Each row is a point on a tangle of strands that fork, close into loops and nearly touch. The rows are in no order.
(in the rows, 128 means zero)
Points whose rows are less than 128 apart are linked; no others are. Some points are linked to none.
vuv: [155  55  71 133 139  92 184 121  91 158 105 116 154  99 194 145 145 112
 109  68  87 174 167 121 150]
gif: [193 129 109 118 102  98 167 128 137 100 142 148 143 128  50 136  97 128
  80 134 165 180 112 122 143]
bev: [162 157 105 137 136  75 148 133  95 141 137 119  68 101 118 148 182 120
 112  93 129 155 127 138 152]
Zirev: [135 159 155 129 124 140 127 130  69 146 125 169  97 116 137 137 173 173
 124 146 144 140  92  93 123]
beb: [144 122 103 173 117 128 132 119  64 191  75 136 128 152 182 134 154 147
 129 149 132  92 111 111 130]
neno: [140 121  88 107 143 116 115 109  45 115 147 140 124 151 162 164  93 135
 169 134 141 143 130 121  97]
tapo: [ 93 147 140 140 150 129  90 114 146 108 195 101  88 100 146 137  98 140
 162 148 179  95 146 103 127]
Nepet: [160 107  88 141 138 139 183 123 131  94 121 129 174 101 139 163  87 135
 122 143 143 121 166  90  97]
Kova: [107 152 175 103 158 187 127 114 147  91  88 157 112 126  87 138 129 130
 173 161 136 134 100 118 115]
bak: [146 145 135 184 103  91  92 106 100 155 162 109 166 164 143 165 106 175
 106 111 126 126  84 163 121]
beras: [150 153 177  82 133 125  96 116  81 138 114 154 138 156 131  91 125  72
 143 116 162 159 154  89 141]
Nul: [153 119 108 117 142 138  77  73  84 145 138 129 121 125 172 167  71 129
 154 112  98 129 118 143 128]
Somip: [160 136 154 117 122  91 140 163 150 133 109 117 150 149 109 113 105  49
 103 146 149 151 108 155 164]
Ret: [179 177 109 151 123 118 153 118  78 174  85 129 134 165 144 148 135  97
 114 118 121 119 117 124 147]
fenu: [ 94 167 181 142 126 138 103 140 214 119 113 111 140 147  74 123 120 103
 147 153 157  83  82 133 147]
geko: [ 85 170 136 129 140 151 109 179 159 124  87 130 140 139  46  69 167  82
 162  70 115 134  98 171 110]
lud: [112 129 118 158 118 140 104 109 122 143  91 130 133 193 119 116 125 136
 190 102  91 118 138 126  61]
Padut: [133 117 161 134 137  81 128 112  62 120 149 130 151 136 149 168 126 133
 160 144 171 118 124 115 106]
sifus: [163 113 136 125 142 138  72 107 119 127 164 119  76  57 166 129  74 126
  74 133 133 154 125 151 188]
kon: [146 144 169 145 129 130 125 112 114 128 128 126 135 116 134 128 105 143
 116 148 148 186  98 161 135]
fise: [152  92 102  84 130  71 115 137 114 127 157 147 115  95 116 192 141 142
 112 125 121 135  78 123 158]
funif: [102 155 199  79 116  90 169 166 102 132 200 136 130 144  89 116 168 102
 121 125 171 140 108 124 155]
vemil: [103 177 172 112 134 133  95 136 154  97  97 141 110 150  41 103 159  77
 151 133 152  72  88 125 153]
Risor: [171 143 140 175 126  92 140  95  78 161 186  93 144 118 149 185 133 173
  82 103 126 125 124 167 141]
vavig: [117 136 123 190 126 139 117  98 107 129 148  80 103 135 187 122 101 147
 124 158 118 105 155 190 106]
Vibav: [150 144 130 131  99 137 122 138 168 134  85 135 119 177 105 117 128 112
 108 163  69 118 106 177 104]
keki: [117  82 154  86 115 142 179 155 146  84 157 163  86  88 138  89 152 129
  83 170 137 161 151  83 146]
Pap: [125 163 158  56 136 163 175 170 132 126 132 149 199 149 110 116 131  37
 119  88  96 111 134 108 143]
bib: [141  81  96 173 134 108 100 149  66 104 160 119 107  79 140 163  77 153
  95 150 175  75 121 156 136]
kam: [115  74  95 157 155 101 164 129 113 134 122 102 114  96 169 151 132 111
 174 107 112 118 192 127  82]
rer: [ 89 111 147 116 150 166 133 108 116 111  99 125 103 148 162 108 156 144
 165 180 121 130 169 146  99]
gemid: [ 87 114 105 129 136 121  35  96 146  93 146 116 141 157 127 149  98 184
 173 149 164 102  97 121 122]
bem: [ 64 166 116 131 142 159 129 128  99  91  77 128 148 196 102 109 190 152
 181 156 163  77 122 128 112]
kar: [ 65 165 141 151 149 185 111 124 103  86  73 128 205 195  57  69 182 119
 172 108 149  77 138 143  97]
sovu: [ 97  55 128 191 131 121  73 122  91 167 125 108 139 100 186 145 117 176
 144 119 121  78 122 159 110]
git: [131 156 117 135 116 172 133 146 203 151  99 118 115 136 136  97 121 106
 109 135  83 113 150 128 120]
Mumu: [163 139 167 131 110 123 117 101 157 124 160 134 114  99  86 135  95 152
 100 116 112 195  94 163 130]
Pup: [193 110 117 152 123 130 110 142 102 125 164 131  72 108 156 107  89 124
  29 145 152 183 139 125 177]
kemud: [112 147 135 108 123 126 140 130 100  90 146 126 118 158 113 104  99 126
 137 181 190 191  79 177 148]
kip: [135 108  77 137 103 104 125 112 124 160  90 108 150 196 130 101 126 122
 157 103  82 144 153 169  90]
Tudi: [174 109  62  76 124 132 132 137 124  92 143 178 144 119 143 156  91 136
  98 103 113 160 121  51 135]
Moti: [112 134 209  82 105 167 174 185 131 134 155 171 138 143  90  82 138 110
  80 154 125 174  98 137 133]
tasu: [166 136 193 105  94 142 173 177 120 147 165 168 111 164  73 115 132 109
  46 141 133 185  81 126 160]
zulev: [105  64 146 102 136 121 131 146 150 108 144 137 113  59 155 103 156 151
 121 149 150 163 168  96 125]
pilun: [154 140 156 135 129 155 161 122 122 136  57 157 175 104 120 125 147 138
 115 164 162 131 125  97 127]
Zit: [127 108  68 101 122 103 145 136 185 119 171  91 143 130 186 131 104  94
 106 121 104  90 191 105 147]
roruf: [169 188 165 147 122 105 118 113  96 145 127 136  58 148 102 133 165 104
 106 102  96 151 108 151 140]
Lonek: [138 118 101 125 132  67 114 114 108 125 132 122  93  88 115 173 166 150
 150 112 127 122 108 138 132]
kevo: [109 152  71 120 121 116 119 166 123 140 127 122 152 153 142 124 129 153
 146 143 167 143  88 128 127]
zel: [158 147  72 132  97  98 144 145 130 145 156 125 136 131 140 130 148 156
  77 131 137  93 161  83 131]
Pazu: [103 136 136 131 164 186 123 125 161  99  98 127 100 120 128 121 117 135
 157 184 163 127 147 111 119]
kidib: [128  52 115 126 111 135 193 158 145  69 180 176 103  56 135 121 118 160
  56 141 137 144 136  60 140]
kab: [105  36 125 156 148  99  84 155 135 150 132 114 127  59 161 159 123 147
 147 114 123 106 127 143 110]
gito: [142  82  91  79 144 124 155 136 128  89 140 160 121  66 138 179 116 139
 114 139 125 140 103  88 146]
Tobu: [103 176 187 156 124 114  74 133 144 114  80 127 133 143  52  64 164  73
 151  81 145 120 105 149 136]
Milur: [117 113  77  79 119 115 154 162 190 127 102 113 166 166 160  96 138  67
 118 117 104 116 173 101 156]
pasi: [ 79 150 133 113 177 161 140 133 117 143  75 111 160 125 121  89 153  82
 211  72 150 157 157 130 121]
gos: [ 83 149 199 107 132 101 122 151  89 125 143 135 125 144 113 101 181 106
 161 121 162 144 108 138 128]
Fot: [141 155 134 110 105  95  82  94 147 123 183 108  86 141 132 137 115 132
 111 151 111  94 124 154 150]
pesa: [156 158 172  98 123 132 134 161 138 157  93 136 175 166  99  99 123  29
 108 101 105 130 117 147 152]
Ver: [100 140 157  98 152 146  92 145 192 129 106 118 146 173 114 126 103  72
 175 147 130 103 121 126 137]
vimus: [ 75 167 185  96 148 163 113 111 161  83 146 143 123 144  61 128 133 143
 192 124 146 125 115 111 101]
kerun: [158 138 158 140  94 107 105  89 138  86 177 134  80 144  79 143  95 143
 104 165 115  95 117 147 108]
gikor: [ 83  91 133 146 143 162  90  83 162 158 147 100 125 136 173 120 128 174
 174 121 103  90 201 114  88]
zib: [ 95 183 135 127 144 115 114  99 154  87 167 100 122 125  94 135 108 135
 192 111 178 135 127 120 116]
lebef: [152  84  51 169 129 126 114 151 113 114 136 119 119  78 137 168  85 157
  91 126 118  67 142 142 115]
Tef: [ 70 171 167 115 138 179 110 141 144 139  98 125 156 175  90  82 154  99
 183  75  77 139 113 176  93]
sizim: [110  90 103 124 164 161 143 100 162 154  80 116 146  71 180 136 137 141
 158 114 128 128 171  77 143]
pude: [165 123  82 108 124 119 173 148 139 120 102 161 147 121 139 143 129 100
 103  76  87 157 137  68 131]
tivok: [ 97 136 136  51 140 153 137 175 182 125 120 131 162 162 127 107 131  65
 139 138 124 110 135 103 151]
Dode: [128 139 167  92 115  77 162 128 116 127 214 118 107 119 117 158 139 122
 103 157 175 130  95 137 180]
raso: [102 155 169 102 130 123 130 164  59 164 131 164 121 151 134 108 202 125
 147 100 134 144 118 103 118]
filit: [141 120 134 179 102  64  76 119 149 117 100 110 113 134  99 100 152 142
 114 145 162 119 119 155 134]
Tasuz: [104  90 121 138 146 104  88 125 173 128 128 114  95  61 119 152 158 162
 157 121 127 106 127 128 124]
vid: [170 141  94  94 127 121 139 122 133 144  82 151 125 133 128 158 129  90
 129 108  84 128 109 106 145]
Muko: [170 106 183 116  99 110 184 147 132 127 170 161 128 135  39 126 109 112
  77 118 162 207 100 123 149]
gize: [122 129 107 134 119 133 110 140 167 119 104 135  95 158 102 160 136 139
 148 157  81  89  89 153 100]
ves: [131 189 178 187 115 129  88  95 107 154 125 124  79 140 136 120 139 140
 137  87  92 158  98 151 116]
Besim: [ 78  90 143  93 156 142 122 134 165 148 115 126 136  89 171 117 178 147
 164 135 143 126 176  76 131]
resos: [161 111  76 129 110 122 169 148 146  87 120 138 161 123  96 122  89 143
  99 164 163 152 141 114 110]
gud: [146 129  69 161 119 102 157 131  80 132 139 110 121 151 142 149 138 170
 117 122 104 158 124 190  94]
momin: [113  93 105 116 126 170 109 112 160 155 139 131 133 127 173 133 113 166
 143 115  65 119 166 110  86]
nubom: [ 84 141 166 129 128 149 129  97 117 111  85 128 134 179 126 107 185 138
 164 167 128  80 155 134 109]
sopul: [123  56 104 138 158 131 147 105 106 121 137 107 108  91 177 180 108 123
 152 128  67  88 177 157  96]
Veg: [131  80  72 105 148 156  72 114 144 120 144 104 169  83 177 144  45 149
 115 120 130 120 155 134 152]
gugo: [137 144 179 105 132 185 158 137 145 107  78 174 156 104  75 121 121 133
 125 162 152 150  93 108 124]
gosi: [155 125 139 142 112  85 145 160 195 148 127 106 127  99 115 119 119  87
  88 133 131 144 117 150 156]
Mozu: [121 133 148 100 114 156 104 121 141 180 118 156 152 162 139 126 128 142
 159  95  71 130 127  97  87]
zas: [101 166 170 110 106 151 161 134 155 104 148 132 121 147  70  99  92 110
 122 178 179 155  59 167 165]
teguf: [112  84 144 132 169 150 127  65 125  94 134  98 130 110 161 183  96 145
 172 172 112  95 157 173 106]
giga: [137  97 136 104 117 149 115 164 154 136 151 146 131 123 182 131  85 117
  87 167 115 128 121  93 132]
ded: [136 169 153 158 119  82 111 128 121 141  68 114 135 146  91  88 181  94
 128 110 159 124 116 157 159]
fasa: [ 87 105  91 150 150 179 149 115 170 199  65 104 160 124 173 122 158 164
 166 133 115  90 148  93 140]
Mora: [ 94  93 103 184 123 117 105 125  98 168  85 115 146 151 181 138 158 175
 155 154 134  92  91 145 119]
tiviv: [118 162 139  84 116 133 161  96 142 146 131 119 154 128 135 120 175 146
 133 114  94 147 156 151 134]
vupa: [153  97  75 163 154 169 156 121 139  97 119 118 132  56 165 169  80 148
  99 160 136  80 164 105 126]
kek: [110 180 139 204 103 101  85  98  80 134 146 109 122 170 142 133 143 183
 129  87 121 159  85 152 115]
roke: [171 145 135 140  98 116 116 130 127 127 180 141  73 116 105  88 109 141
  59 145 171 156 144  95 154]
fima: [ 88 170 148 174 117 159 118 121  74 147  60 131 194 208  87  71 181 101
 160  84 123  55 116 129 112]
Fod: [160 128  72 148 107 113 138 167 159 142 154 133 102  92 127 160 119 146
  73 128 100  87 110 106 133]
fifil: [123  87 104 136 136  87 196 135 105 161 105 104 157 131 161 127 152  89
 163  84 103 146 185 128 104]
pel: [ 57 104 136 169 167 175 136 103 155 183  98  91 145 142 172 122 138 154
 212 108 115 108 164 114 106]
toku: [145 160 164 155  91 120 127  98 150  98 163 144 101 130  37 114 106 164
 116 123 140 160 100 143 101]
gepi: [159 104  80 119 149 140 201 117  89 122  85 147 136 105 194 146 127 101
 122  89  87 180 151  96 146]
vulo: [114 138 108  99 128 107 137 124 140 107 214 105 115  90 134 133  94 139
 120 145 188 132 131 113 163]
lum: [124 156 133  83 137 184 183 141 143 110  70 152 160 137  74 115 175  96
 130 127  78 107 134 150 118]
nuf: [156 203 156 130  93 126 151 137 150 156 163 113 162 156 115  89 127 123
  73 116 138 141 153 128 139]
mer: [137 128 132 115 134 119  67  91 161 129 157  98  69  91 157 118  99 113
 120 133 109 133 139 169 160]
gegov: [151  64  80 148 131 130 164 155 124  86 150 151 114  56 182 133 120 151
  55 100 101 144 164  91 138]
biv: [173 115 110 154  97  73 135 147 114 133 188 123 116 121 101 116 137 164
  51 130 177 136 152 110 140]
vafe: [122 147  64 130 121 113 136 110  85 171 110 110 100 165 157 115 161 143
 157  90  84 159 131 165 120]
Fogu: [138  81 137 145 138 106  92 104  81  94 159 129 149 104 139 166  84 160
 134 169 184  86 132 123 108]
Voreg: [134 135  93 159 133 141 113 119 123 135 105 132  97 161 132 174 103 126
 173 124  73  82 110 133  73]
sedo: [162  85  88 108 145 133  87 111  87 131 143 124 123  85 189 155  66 123
  96 111 108 140 138 141 166]
gose: [131 185 125 114 104 161 149 164 175 126 135 134 126 137  91  71 128 122
  96 124 122 148 141 120 124]

A piece is all that can be reached along the links. How many separate loops has the piece of each point below (a circle has one, a figure eight two, a Y none), and how many tips (points with one link)?
Dode -> loops 0, tips 3
tivok -> loops 0, tips 4
sifus -> loops 1, tips 3
kidib -> loops 0, tips 3
roruf -> loops 1, tips 2

How many points has the smallest loop of links through each point below? Write 0 if it is on no loop.
bib -> 13
Tudi -> 12
kemud -> 0
